The views of a scene show one set of named points, each view turned or mirrored, and shifted as a whole, with a little noise and some points left out.

Scene 1
View 1
Z_912: [ -7  -5  -1 -12  14   0  -5   5   1  -1  -6  12 -10   2 -11   3   7   2
  -5   5  10   0  -3  15  15  16   3  -2]
Z_111: [  6   2   5   1  19  14   7   5   3 -19  15  17  -7 -10 -10   3   5  -4
   3  -7  -6   4 -17  -6  22   7   6   3]
Z_231: [  3   4  -3  -8   9   4   1  -3  12   2  -7   8 -18 -12 -20 -12   5   2
  -8  12  11   1   0   1  17  23   2  -7]
Z_686: [  5   0   7  -6   6  -6  -6  -3  -6   9 -11 -10  -2 -10 -14  -2  13   7
   6   3   4  -5  13   2 -11  19   2   1]
Z_55: [  4  -2   6  -5  13   1   0   2   1  -4  -3   5  -7  -8 -12  -1  11   3
   2   0   4  -2  -3   2   8  15   3   0]
Z_141: [ -4   3   0  -6  11   2 -10  -3  -4   6  -3   4  -2  -4 -12   3   3   0
   1   2   3   2   9   8  -1  21   4   2]
Z_423: [-11 -10  -2 -12  17   6  -9   9  -1  -6   0  16  -8   5  -4  14   1  -7
   0   1   1   5  -9  15  17   9   5   8]
Z_62: [ 11   6   8  -6  14   1   0  -2  -6  -4  -2  -2  -1 -11 -17  -3  10   9
   6  -4   1  -6   6  -1  -3  19   8  -1]
Z_746: [ -5  -6   2  -8   8   1  -5   1   6   3  -6   6 -15  -6 -10  -2   6  -5
   1  10   5   2  -2   2  11  12  -3   2]
Z_460: [ -4   5  10  11  11  -6  -5   2 -11   6   3   2   9   3  -4   1  15   4
  -1  -6   6   3   7   6   0  10   0  -2]
Z_270: [ -9  -3  15  21   8  -6  -7   5 -11   7   8   5   9   6   6   7  15  -7
   2  -9   3  10   1   1   3  -3  -8   4]
Z_926: [  5  -5  10  -3   1  -4  -5  -5   2  14 -14  -9 -12 -14 -13  -6  12  -2
   7  13   4   0   9  -7  -6  16  -6   2]
Z_165: [  4  -6   4 -19  15   1 -14   1 -17  -3  -8  -6   4  -7  -8  16   3   5
  18  -7  -7  -9   9   8 -18  18  10  15]
Z_458: [ 16   6   1 -15  14   9   6  -3  10 -11  -4   4 -16 -20 -26 -11   6   7
   3   5   1  -6  -2  -6  12  25  10  -5]
Z_969: [  4   6   5  -2  16   5  -2   0  -6  -9   5   6   1  -6 -13   2   7   5
   3 -10  -1  -2   0   3   3  17   9   1]
Z_325: [ -4  -1  17  21  10  -7   1   8 -10   0   9   7   8   6   2   3  22  -1
   2 -11   5   5  -5   1   9  -3  -5  -1]
Z_522: [-19  -1  16  33  14 -10  -4  13 -16   1  19  15  19  20  12  10  20  -9
  -6 -17   7  13  -7   9  14  -9  -6   0]
Z_991: [-1  4  6  6 12  2 -3  1 -6 -1  7  7  3 -3 -6  3  8  0  2 -6  0  3  1  3
  5 11  2  3]
Z_287: [ 12   0   4 -14  11   8   5  -1   7  -8  -6   3 -18 -20 -20  -8  10   4
   5   5   3  -5  -6  -6  10  19   5  -2]
Z_267: [ 1  3  7  6 14  6  2  3 -2 -7  9 11 -2 -3 -7  2  9 -4  1 -5  1  5 -8 -1
 14  6  1  2]
Z_793: [-1  0  6  1  9 -1 -4  2 -4  1  0  4 -2 -2 -7  1 10  0  2 -1  4  2  1  5
  4 13  1  1]
Z_834: [  4 -10   5 -15  11   9  -2   4   2 -10  -1   6 -14 -14 -11   9   0  -8
  13   3  -7   0 -10  -5   6  10   2  14]
View 2
Z_834: [  4   0  -6  13   4   0  -2   5  10   0   5 -16  -5   4   8   7   4   0
   9   1  -2  13   4   9  -2 -23  -2 -32]
Z_287: [ -2  10  -9  13   0   1  -2  -3  -1  -3  -5 -17  -9 -10   4  -5  -2  -5
  10   5   4  -1   3   4  -3   2   6 -31]
Z_686: [-13   2  15  12   8  -4   5   3  -4   2 -22 -19 -12  -1   8  -6   2  -5
   6   8   2 -12   5   0   1  -2 -14 -10]
Z_991: [  2   0   5   6   6  -4  -3   3   1  -4  -4  -6   4   4   2   1   3  -4
   3  -1  -2   2   7   9   8 -16 -12  -5]
Z_55: [  0   4  -2  11   2  -1  -1  -1   0  -1  -5 -10  -2  -3   5   4   4  -6
   9   2   4  -2   3   6   1  -6  -6 -15]
Z_325: [  3   7   6  -6  13  -1  -6   6   2  -3   6  -6  13   8   6  11   1   1
  10  -3   1   7  11   8   7 -10 -22  17]
Z_165: [ -9   7  14  22  13  -3   6  15   0   5 -31 -25 -14  11  13   8   6  -4
   5   3   4  -4   3  10  -2 -28 -17 -19]
Z_912: [  6  -5  -3  17  -6   1   5  -7   4   6   2   0  -6  -2   4  10  12 -12
   7   1   6 -11  -3   6   2 -12 -14 -15]
Z_460: [ -1  -2  14   3   9  -5   0   4   1   0  -8  -6   6   6   4   3   5  -6
   4  -1  -1  -5   7   7  10 -12 -21   9]
Z_793: [  0  -1   6   8   5  -2   1   1   2  -1  -4  -8  -1   2   5   4   3  -5
   6   2   0  -3   4   6   5 -11 -14  -6]
Z_111: [ 12  10 -14   5   3  -1 -10   0   3  -8   9  -9   9   2   0   4  -1  -3
   7  -6   0  18   4  16   4 -20   4 -22]
Z_746: [  0  -9   1  10  -2   2   3  -4   6   1   5  -7  -9  -4   8   3   7  -3
   9   5  -1  -4   3   0  -1  -6 -10 -21]
Z_423: [ 12  -8  -5  15   0   2   3   1   8   6   8  -3  -4   7   8  18  14  -7
   7  -1   2   3  -1   9   0 -29 -16 -20]
Z_969: [  1   5   2   8   5  -5  -3   1   0  -5  -8 -11   1   1   1  -5   0  -4
   5  -1   1   1   3  10   5 -14  -3 -14]
Z_522: [ 12  -2  10 -10  14  -4  -5   8   5  -3  15   4  23  17   3  20   6   1
   5  -9  -3  12  10  11  15 -23 -35  33]
Z_141: [ -3  -5   9  15   3  -4   6   1   3   1 -12  -7  -7   3   4  -1   8  -6
   0   1  -3  -9   3   6   7 -16 -14 -15]
Z_267: [  8   2  -2   3   4  -2  -5   2   4  -5   5  -7   6   3   3   4   2  -2
   5  -3  -2   7   5   9   7 -16  -9  -9]
Z_458: [ -2  11  -9  14  -3  -4  -2  -6  -4  -6 -10 -15  -7 -13  -1 -12  -4 -10
   7   3   5  -2   1   5   0   0  13 -33]
View 3
Z_267: [  6  -3  -7  -4   1   3  -1  -4  -7   6  -4  -9   6   1   5  -5  -9   6
  -2 -16  -2   0  -4  -5   0 -13  -3   5]
Z_231: [ 12 -17  -6 -18   6   8  -8 -10  -3   4  -9  -6  -2 -10  -4   2   8   6
 -19 -13   8  -9  -2 -25  -1 -17 -14  29]
Z_62: [  9 -28  -4  -9  -8  -7  -5  -3  -1   2  -6 -10   9 -10  -5   5  -3  -1
 -15 -12 -15  -4  -9  -4   3  -3  -6  13]
Z_287: [ 13 -19  -3 -19   7   1 -14  -1   0  -2  -2 -13   4 -11  -4   1   9  -6
 -13 -10 -10  -5  -3 -17  -2 -13  -4  25]
Z_912: [  1 -11  -1  -9   3  -1  -5  -3 -11   3  -3  -5   1  -5  -5   4   3   5
 -15 -17  12 -14   4 -19   9 -12 -15   6]
Z_325: [  7  -8   2   5  -8   6   3  -1  -2  19  -2  -6  11   7   5  -5 -11  11
   8 -14   0   1  -6   2  -7  -2   3 -11]
Z_686: [ 12 -35   4  -1  -6  -4  -7  -4   2   8  -6  -6  10 -16  -5   6   7   2
 -22  -6  -3  -9 -16  -8   2   4  -7   6]
Z_111: [  3   6 -14 -13   5   0  -6  -2  -9  -1  -2 -15   4   0   5 -10 -10   2
   1 -18 -13   3  -1  -6   0 -22  -1  16]
Z_926: [ 18 -29   8  -1   3   6 -12  -6   6  12  -4  -4   8 -18  -2   2  15   0
 -20  -3   3  -7 -20 -13  -4   0  -5  11]
Z_141: [  5 -20  -4   0  -2  -4  -2 -10  -9   5 -10  -4   6 -13  -2   4  -2   6
 -23 -11   3  -7 -12 -10   8  -7 -14   6]
Z_991: [  6 -12  -5  -1  -5  -1   0  -7  -5   9  -5  -6   7  -3   2  -3  -9   7
  -9 -13  -3  -1  -8  -3   2  -7  -5   3]
Z_55: [  7 -15  -2  -9   1  -1  -7  -1  -4   4  -2  -9   5  -6  -1   1   1   1
 -10 -13  -3  -6  -5 -12   0  -9  -7  10]
Z_460: [  5 -26   1   4 -15  -3   5  -5  -2  15  -7  -1  11  -1  -2   5  -9  11
 -11 -13   2  -4  -9   0   2   4  -8  -8]
Z_793: [  7 -15  -1  -2  -3  -1  -2  -4  -6   9  -4  -6   7  -5   0   0  -1   4
 -11 -12   2  -5  -7  -8   2  -5  -8   4]
Z_522: [ -1   5   0  16 -13   7  15  -5 -10  28  -1   0  12  18   8  -8 -22  19
  12 -22  12   2  -2   6  -3  -2   1 -26]
Z_423: [ -5   6  -5  -2   8  -6  -6  -2 -19   1   0  -7   4  -6   2  -2  -1   0
 -12 -18  10  -9   0 -14  14 -17 -15  -3]
Z_969: [  4 -19  -8  -7  -6  -8  -2  -3  -6   3  -6  -9   8  -6  -2   1 -10   5
 -12 -15 -11  -2  -4  -3   7  -7  -7   9]
Z_165: [ -1 -27   1   5  -4 -24 -10   1 -10  -2  -2 -11  15 -21  -4   5   0  -6
 -26  -9 -13  -8 -18   1  19   5 -10  -7]
Z_270: [  8  -5   3  15  -6   4   3  -6  -4  20  -3  -1  11   1   6  -7  -9  12
   2 -11   7  -1 -15   2  -4   1  -1 -14]
Z_834: [  3   5  -7  -6  12  -7 -13  -3 -12  -2  -1 -14   6 -12   5  -8   1  -7
 -12 -12  -7  -4 -11  -8  10 -18  -6  10]
Z_458: [ 10 -23  -8 -26   3  -1 -12  -2   0  -6  -6 -14   2 -13  -5   4   5  -3
 -15 -11 -16  -5  -3 -18   0 -14  -7  34]
Z_746: [  8 -10   0  -5   7   3 -10  -5  -6   6  -3  -6   2 -10   0  -2   7   1
 -14 -11   9 -10  -6 -18   3 -12 -11  11]
View 4
Z_231: [-10  -4   8  -2   0  -1   7   4 -11   9   4  -4  -6  14  -8 -12   8 -20
  -3  -1   8  10  -1  11   4  15  10   4]
Z_423: [ -2   4  -2  -8   4  -2   2   0 -12  -8   3  -4  -5   1   5  -6  27  -2
  14  -4   5  -9   8  16  15 -13  11  -7]
Z_458: [ -6   0   4  -9   4  -9   8   0   0   2  13  -4   8  10  -1 -13  -2 -16
  -7  -4   9  18  -8   1   8  17  18   9]
Z_270: [ -6   8   4  19  14  -7 -16 -16  -6  12  -3 -12  11 -10   5 -12  17   8
  16 -12  -1 -11  15   8  -7 -16 -10  -8]
Z_522: [  1  15  -5  22  25  -7 -29 -27 -15  16 -15  -7  11  -8   6  -9  31   1
  17 -15 -10 -21  16   9  -3 -28  -8 -16]
Z_55: [ -5   8   5  -1   5  -7  -1  -4  -4   2   6  -4   6   4   1 -16   9  -8
   4  -5   4   3   3   6   6   0   8   3]
Z_111: [  1   3 -16  -6  14 -10  -2  -9  -9   8   6 -10  11   0   6   3  13 -12
   3 -11   3   0  -7   1  10  -6  25   0]
Z_325: [ -5  16  -1  15  17 -10 -19 -21  -4  14  -5  -8  13  -6   4 -15  16  -2
  10 -11  -4 -11   9   2  -6 -15  -4  -4]
Z_991: [ -3   4   5   8  13  -7  -8 -11  -7   5   2  -7   9  -1   1 -10  14   0
   8 -10   2   3   4   9   3  -2   4  -6]
Z_912: [ -4   7   9  -3   4  -1   0   0 -10  -5   2   0  -7   8  -1 -17  21 -12
   7  -1   4  -2   8  15  11  -1   8  -2]
Z_969: [  1   7   8   1  14  -8  -6 -12  -4  -2   4  -4  13   0   3 -15  11   0
   5 -11   2  10  -1   9  10   4  11  -4]
Z_834: [ -5  -1  -7 -10   4  -7   9   1  -4  -5  10 -11   6  -4   7   1  14   0
  10  -7   9  -2   2   7   9  -7  17   0]
Z_460: [ -2   9  14  16  13  -7 -14 -15  -6   5  -3  -6   9  -2   1 -18  14   3
  10  -9   0   0  10  11  -1  -2  -5  -7]
Z_926: [-16  -1  19   9  -5  -6   4   2   4   5  11 -10   3  -1  -5 -20  -3   0
   6  -2  11   6  11   9  -8   9 -10   8]
Z_62: [ -3   7  12   0  10 -11  -3 -10   3  -3  10  -5  15   1   2 -21   3   0
   3 -10   4  16  -1   5   5  10   7   2]
Z_267: [ -2   5  -6   4  13  -7  -6 -10  -9   7   2  -9   9   0   4  -5  15  -6
   7 -10   0  -2   2   7   3  -6   9  -3]
Z_141: [ -4  -1  16   4   7  -5   0  -3  -6  -5   3  -5   3   1  -2 -16  13   6
  11  -8   8   8   6  16   5   7   1  -8]
Z_165: [ -2   7  21  -6   6 -10   2  -8   9 -24  14  -5  15  -9   9 -22   8  24
  16  -7   8  12   7  11  16  -1   2  -4]

In a view up to two points have been moved. Name them for each view, in the order of its rows, or write -.
view 1 | Z_834
view 2 | Z_969
view 3 | Z_460
view 4 | -
